Each row is a point on a tangle of strands that fork, close into loops and nearly touch. The rows are in no order.
(in the rows, 128 means zero)
Points whose rows are less than 125 apart are linked; no others are.
Z673: [147  84 162 126 160 110 175 130 105 143 119 117 106 142 107 128 101  51
 133 133 171 110 107 117  97 145 126 111]
Z962: [151 105 146 125 126 118 138 160  96 165 116 122 115 145 117 128  96  33
 143 147 177  78 110 122 137 142 100 125]
Z825: [150 122 131  77 146 104 157  81 128  80 154 129 129 165  84 121 118 159
 112 114 112 161 110 139 105 142 159 101]
Z956: [136  89 143 145 174 150 119 124 135 195 143 121 188 120 108 125 130  77
 148 173 127 111  90 107 140 131 107 148]
Z278: [159 115 148 129 173 150 120 151 148 187 141 148 142  79 138 137 113 164
 128  91 109 104 118 102 121 129 139 171]
Z725: [210 134 169  86 166 112 179 109  76  41 137 161 118 208  96  92 134 143
 147  97 150 123 175 121 128 113 156 115]
Z754: [129 103 149 112  71 137  99 134 206 155 122 108 130 162 115 117 111 173
  79 120 137  85 152 124 120 128 174 144]
Z693: [ 94 124 102 106  79  55  97  85  94 121 133  94 106 153 156 119 125 156
 116 142 160 172 163 169  93 134 111  64]
Z543: [133 125 149 125 125  54 153 113  56  69 144 148 110 187 182 115 114 116
 144 119 152 142 201 180  89 153 133 117]
Z217: [ 85 139 104 137  98 119 103 108 157 147 142 117 122 113 137 155 121 136
  98 151 110 141 109 147 130  79 117 110]
Z901: [120 159  80 203 103 123 123 150 103  86 155 126 186  98 136 165 147 118
 140 136 127 142 103 116 178 174 103 157]
Z506: [135 114 137 116 169 153  86 165 168 159 117 135 118  77 114 118 137 185
 132  80 103 116 136  82 159 138 156 144]
Z60: [118 169  99 125 123 153 119 130  68 161 100 108  99  81 141 120 109  70
 152 122 129 134 103 142 142 173  61  96]
Z250: [105 117 151 112 136 163 111 139 173 149  57 119 147 128 110  68 151 160
 130 129 151 121 165 119 137 124 149 120]
Z311: [166 127 157 120 129 170 184 112 127  93 130 127  68 149  62 111 120 104
 134  77 166 143  98 136  96 156 141  93]
Z164: [129 165 114 139 166 171 143 115 108  97 108 131  94  78  91 138 130  52
 178 130 122 170  96 156 122 144 120 108]
Z90: [ 93 135 113 105 149 123  99 119 111 187 106 123 162  79 147 104 145  92
 168 174 124 158 106 139 131 116  91 102]
Z444: [163 119 171 101 198 125 141 133 121 117 109 137 128 125 108  99 121 174
 107  93 110 119 138  99 117 165 180 119]
Z125: [184 125 172 130 126 147 197 127  84  81 120 150  76 156 125  99 128  87
 148  73 171 154 135 140  94 162 131  99]
Z552: [146 127 156 132 154 185 163 154  94 139 103 156 119 109 124  98 135  41
 192 101 163 110 115 126 149 170  89 136]
Z454: [116 183  57 127  93 126  78 129 139 130  59 135 118  91 172 146 125 190
 131 142  94 176 145 151 138 110  70 134]
Z557: [151  88 132 114 102 127 142 119 160 177 150  91  92 149 103 137  99 125
  76 137 149  92 100 125  90 161 133 138]
Z533: [111 104 155 105 186 157 122 133 141 185  87 129 175 125 137  90 151 148
 150 150 129 116 125 106 106 118 152 124]
Z394: [122 140 141 121 123 167  84 152 175 145  85 128 114  90 108  75 143 168
 156  75 127 130 168  93 172 156 146 134]
Z449: [169 135 149  77 139 125 163  81 123  26 150 144 136 168  68 104 132 145
 125 106 120 141 150 136 120 125 162  93]
Z359: [ 95 123 120 126 104 132 107 134 156 136 123 125 171 120 135 128 126 128
 134 144 133 133 131 132 128  90 134 147]
Z597: [127 138 102 140 129 113 108 111  86 180 156 116  71  75 148 173  81 105
  93 113 104 137  99 152 102 130 112 113]
Z571: [ 96 141 104  99  70  92 126  88 141  84 123  97 119 170 109  93 139 157
 100 131 132 148 161 168  96 108 136  71]
Z351: [129 142 108 128 135  99 142  87 112 136 147 104  77 111 121 152 108 127
  96 120  86 160  86 152  81 132 141  96]
Z453: [133  81 147 156 200 141 136 121 123 156 124 126 175 129 115 131 130  71
 157 164 130 111  77 102 103  93 156 152]
Z992: [125 118 137 125 200 162 148 123 134 121 104 119 117  84  78 117 136  75
 184 146 106 156  75 142 117 136 121 133]
Z203: [ 84 149  97  95 116 133  95 139 211 111  71 135 139 118 124 117 184 199
 127 124 104 158 148 132 150  86 125 125]
Z356: [134 140 112 145 125 128 125 137  64 154 161 158 110 101 174 190  80  95
 101 123 111 122 121 135 119 133 104 132]
Z413: [126 138 170 139  96  68 140 124  71 136 176 146  89 139 211 170  87 129
  96 133 149 130 145 154  77 122 137 134]
Z14: [137 111 132 111  52 125 137 135 171 147 149  96 104 147 116 143 101 153
  64 104 138  91 130 136 105 150 152 150]
Z401: [ 96 110 139 145 146 137 122 120 206  89 124 142 161 158 103 137 180 187
  99 122  90 123 130 105 134  60 177 158]
Z378: [120  89 142 158 148 154 112 111 176 202 162 106 178 132 126 141 142 117
 116 188 113 106  89 121 141  97  96 162]
Z169: [ 79 166  89 163  99 124  97 107 152 162 135  87 106 121 120 183 162 143
 100 157  84 133  81 146 153  70  91 115]
Z703: [144 109 158 138 118 163 159 116 175  69  95 136 132 168  56  86 135 110
 124  90 168 124 155 111 125 108 176 112]
Z659: [200 126 191 107 154 141 182 120  78  82 135 161  96 171 115  79 135 133
 148  68 167 127 171 105 122 168 142 108]
Z327: [163  78 146 109 113  60 167 116 106  99 173 106 109 195 106 140  91 105
 102 125 167 113 112 118  87 124 159 130]
Z348: [132 128  87 159 111 160 138 136 178 153 138  69 101 139  60 156 143 103
 112 139  94  93  74 134 151 137 113 157]
Z978: [148 148 114 109 126  83 139  99  75  43 139 158 106 163 150 120 108 129
 132 106 128 179 193 168  81 142 137 105]
Z906: [161 134 143 112 182 124 144 132 128  70 105 172 134 116 128 124 109 155
 124  86 116 148 150 102 114 132 189 127]
Z296: [ 92 152  76 174  77 139 124 142 146 132 147  91 143 128 112 171 164 165
 107 129  85 113  88 120 188 115  81 147]
Z177: [112 150 105 120  76 158  98 161 160 121 131 133 174 123 124 120 140 140
 129 130 140 114 149 114 186 125 107 156]
Z237: [133 121 168 120 105  65 138  81  75 122 199 133 119 166 180 159 112 169
  96 136 134 146 169 149  90 125 117 108]
Z233: [124 142 124  76 141  97 130  98 110 107 155 141 142 143 164 107 142 219
 104 122 104 184 152 131  87 113 139  94]
Z62: [134 129 115 144 173 154 144 148 156 138 172 157 145  82 134 174 131 147
 151 114 101 124 106 100 151 119 136 176]
Z75: [114 136 127 122  90 132 104 131 111 146 127 109 127 133 126 118 113  38
 132 164 172  99 124 138 153 144  96 112]
Z611: [ 74 134  78 207  89 112 126 147 119  94 152 102 176 109 130 151 185 136
 133 166 108 135  79 125 187 145  83 130]
Z279: [133 135 118 181 103 123 146 137 107 115 174 136 184 118 142 181 128 101
 137 137 132 113  90 103 170 138  99 164]
Z744: [140 125  95 145 173 157 140 167 164 107 151 129 165  94 103 131 170 135
 179 138 110 117 111 104 189 136 129 167]
Z404: [114 146  89 155 149 152 139 171 185 124 174 132  95  97 116 182 191 205
 143 124  60 103 118  90 184 105 112 150]
Z894: [126  92 158 146 169 147 112 120 162 107 110 134 196 141 100 116 158 150
 110 154 117 112 138 101 116  60 189 154]
Z189: [123 122 167 133 117 121 124 149 115 118 141 159 185 153 194 127 114  99
 127 163 147  99 164 120 117  66 165 179]
Z955: [122 122  96 142 133 163 118 147 180 128 127 106 118 111  75 141 151 120
 163 129  98 108 108 133 154 143 111 138]
Z521: [104 111 135 100  72  84 128  76 152 104 167  83 126 180 109 124 128 161
  77 146 123 136 135 166 108 124 141  90]
Z89: [125 120 153 152 133 198 139 141 147 139  98 127 145 136  83  95 134  69
 176 129 179 111 133 116 150 144 118 136]
Z657: [143 107 142 119 216 138 143 140 122 128 102 148 145 103 104 134 124  89
 168 132 121 122  98 107  98 133 152 153]
Z934: [120  89 142  99 110  78 115  72 123 168 175  82 135 177 137 104 142 168
  91 172 133 144 128 146  86 118 130  92]
Z467: [144 130 111 149 180 177 122 174 153  65 124 150 139  75  85 120 151 126
 192 107 128 131 152 106 192 146 145 164]
Z433: [104 181  63 118 102 131  95 133 176 114  72 131 115 101 133 148 155 201
 127 117  82 172 143 137 147  65  96 130]
Z890: [162 134 122  88 170 115 163 110 122 109 153 127  79 114  95 141 109 168
 108  96  71 165  86 146 101 178 145  96]
Z56: [121 158 107 103 127 114 123 110 113  53  98 169 116 128 144 105 101 170
 126  98 123 199 197 151  92 156 137  87]
Z628: [134 113 162 132  78  81 109 138  85 173 164 117  87 153 219 148  97 108
  97 152 163  91 163 149 111 138 130 161]
Z385: [152 102 143 110 112  97 165 128 103 105 144 126 121 173 148 110 111 135
 118 126 162 109 141 128  80 150 171 135]
Z949: [118 161  91 118 102 139 119 116  76 132  89 111  71  92 126 119  97  96
 147 120 139 154 137 174 109 156  89  83]
Z932: [138 119 159 139  88 175 141 132 164 125  91 120 137 168  81  81 128  82
 152 121 189  92 157 123 136 135 152 148]
Z266: [111 143 130 100 122 133 132 123 108 140  84 131  93 106 133  84 133 120
 152 111 140 176 154 147  85 156 117  79]
Z490: [116 156  94 134 116 135 109 159 194  93 115 120  71 127 107 146 149 186
 105  62  67 114 136 111 152 129 151 121]
Z52: [103  83 154 153 161 144 122 109 204 183 146 111 164 132  97 137 151 164
 103 163  96 114  86 113 110  91 137 147]
Z763: [118 176  59 125  96 142 100 132 101 130  83 134  93  85 142 131  98 162
 123 114 102 168 150 164 112 133  81 116]
Z484: [114 107 183 137 156 127 121 120 128 139 125 148 207 150 157 113 134 144
  94 182 137 108 148 108  96  50 179 151]
Z3: [ 96 128 128  93 143 111 120 119 113 185  90 107 115 114 159  87 138 117
 153 157 140 136 136 144  78 139 107  88]
Z468: [171  83 142 138 132  62 161 125 106 137 167 100  72 170 109 156  79  75
 103 128 183  90  90 125  84 136 131 118]
Z176: [125 122 160 114 146  80 157 128  82 115 128 147 127 162 181  96 130 114
 129 120 151 131 171 155  96 130 164 135]
Z386: [113 150 101  86 126 110 112 113 135 104  73 162 126 107 164  97 128 209
 116 120 118 192 162 132  87 125 128  90]
Z520: [ 84 118 109 125 114 108  82 108 134 196 112  99 180 112 144 120 145 113
 146 212 132 149  91 127 161  93  81  94]
Z288: [135 110 169 112 186  98 164 148  70 135  95 163 164 143 190 100 126 134
 129 125 130  93 159 139  86 121 159 135]
Z756: [165 107 152 145 150 163 144 159 208 113 106 112  76 123  40 119 132 127
 124  75 140 110 112  89 172 151 153 152]
Z570: [105 155 135 144  73 114  92 125  87 174 126 134 179 114 209 132 115 144
 120 170 137 148 131 113 163 118  61 128]
Z270: [145 133 125 140 165 163 147 153 136  62  98 172 109 107 105 125 119 117
 161  88 131 151 142 114 138 126 170 143]
Z375: [ 97  94 153 103 189 106 135 112  98 199 121 124 153 127 165  89 143 136
 133 166 118 132 121 129  77 112 135 112]
Z303: [ 97 137 108 146  78 117  95 128 127 179 121 109 204 101 166 136 167 163
 138 177 126 163 125 121 171 106  58 129]
Z162: [112 137  95 128  90 114  85 109  61 153 139 107 116 121 163 154 101  53
 110 162 154  94 103 144 193 147  97 101]
Z921: [169 115 157 154 140 180 173 121 173  78 106 135  90 154  42 100 131  98
 137  79 178 131 103 109 140 135 168 130]
Z827: [144 184  79 154 139 166 113 154 128  59 102 168  90  88 106 144 111 113
 165  83 103 160 149 145 142 147 128 139]
Z524: [173  92 159 116 187 126 137 159 115 165 117 146 138 122 124 110 112 157
 106  95 136  92 119  90 112 140 181 149]
Z242: [153 132 142 156  93 119 117 136 100 121 172 165 147 124 178 188  76  84
 115 136 146 103 124 113 156 109 122 166]
Z319: [136 138 101 186 155 144 146 137 154 128 198 148 138  75 120 200 153 158
 136 138  68 114 105 108 170 120  92 168]
Z854: [135 113 109 137 101 130 130 120 151 190 146  84 101 122  94 164  93  88
  91 141 122  98  75 141 117 134 124 143]
Z497: [133 108 166  82 144  62 131  87  89 147 183 104 136 198 169 120 151 169
 109 148 133 129 157 147  93 132 134 111]
Z824: [103 166 111 150  39 142 102 155 151 131 141 109 159 127 139 159 134 171
 111 134 119 101 119 127 191 135  99 166]
Z48: [131 131 112 118  81  92  89 129  55 184 153 104  72 132 188 147 107  78
 101 141 170  92 140 152 129 144 100 121]
Z289: [111 123 120 107  84 133  88 142 214 133 117 121 111 137  90 122 139 186
  90  95  99 101 154 123 160 125 163 142]
Z787: [128 149  90 146 139 145 120 137  75 119 119 140 124  81 120 156 109  46
 178 128 111 134  93 138 146 162  79 118]
Z950: [101 131 147 131 115 115 109 140  83 133 126 168 196 153 214 119 116  81
 146 181 156 105 149 129 154  84 121 154]
Z43: [146 167 130 130 133 189 145 158  96 122  89 160 120 101 147 104 112  69
 189  95 155 134 158 126 130 171 117 132]
Z531: [ 95 149  91 146 115 146 113 167 217  94 139 127  87 138 106 160 196 187
 117 116  50 112 133 101 175  82 144 145]
Z119: [105 140 148 141  97 100 114 137  68 155 129 150 198 138 215 122 112  81
 131 174 139 125 125 115 169 158  72 123]

A piece is two or more points that can be reached from each other along the links. Count, over all rows, the pieces, the separate loops (a circle has one, a figure eight two, a Y none), the forks (points with three links) and the tips (points with one).
pieces => 3
loops => 3
forks => 9
tips => 9

A fork is a point with three links, a tip a point with one. Leave the first point through the second and follow the links. Name the first fork or tip that comes.
Z890, Z351 => Z296
Z162, Z75 => Z176
Z520, Z303 => Z401
Z356, Z597 => Z921
Z378, Z956 => Z949
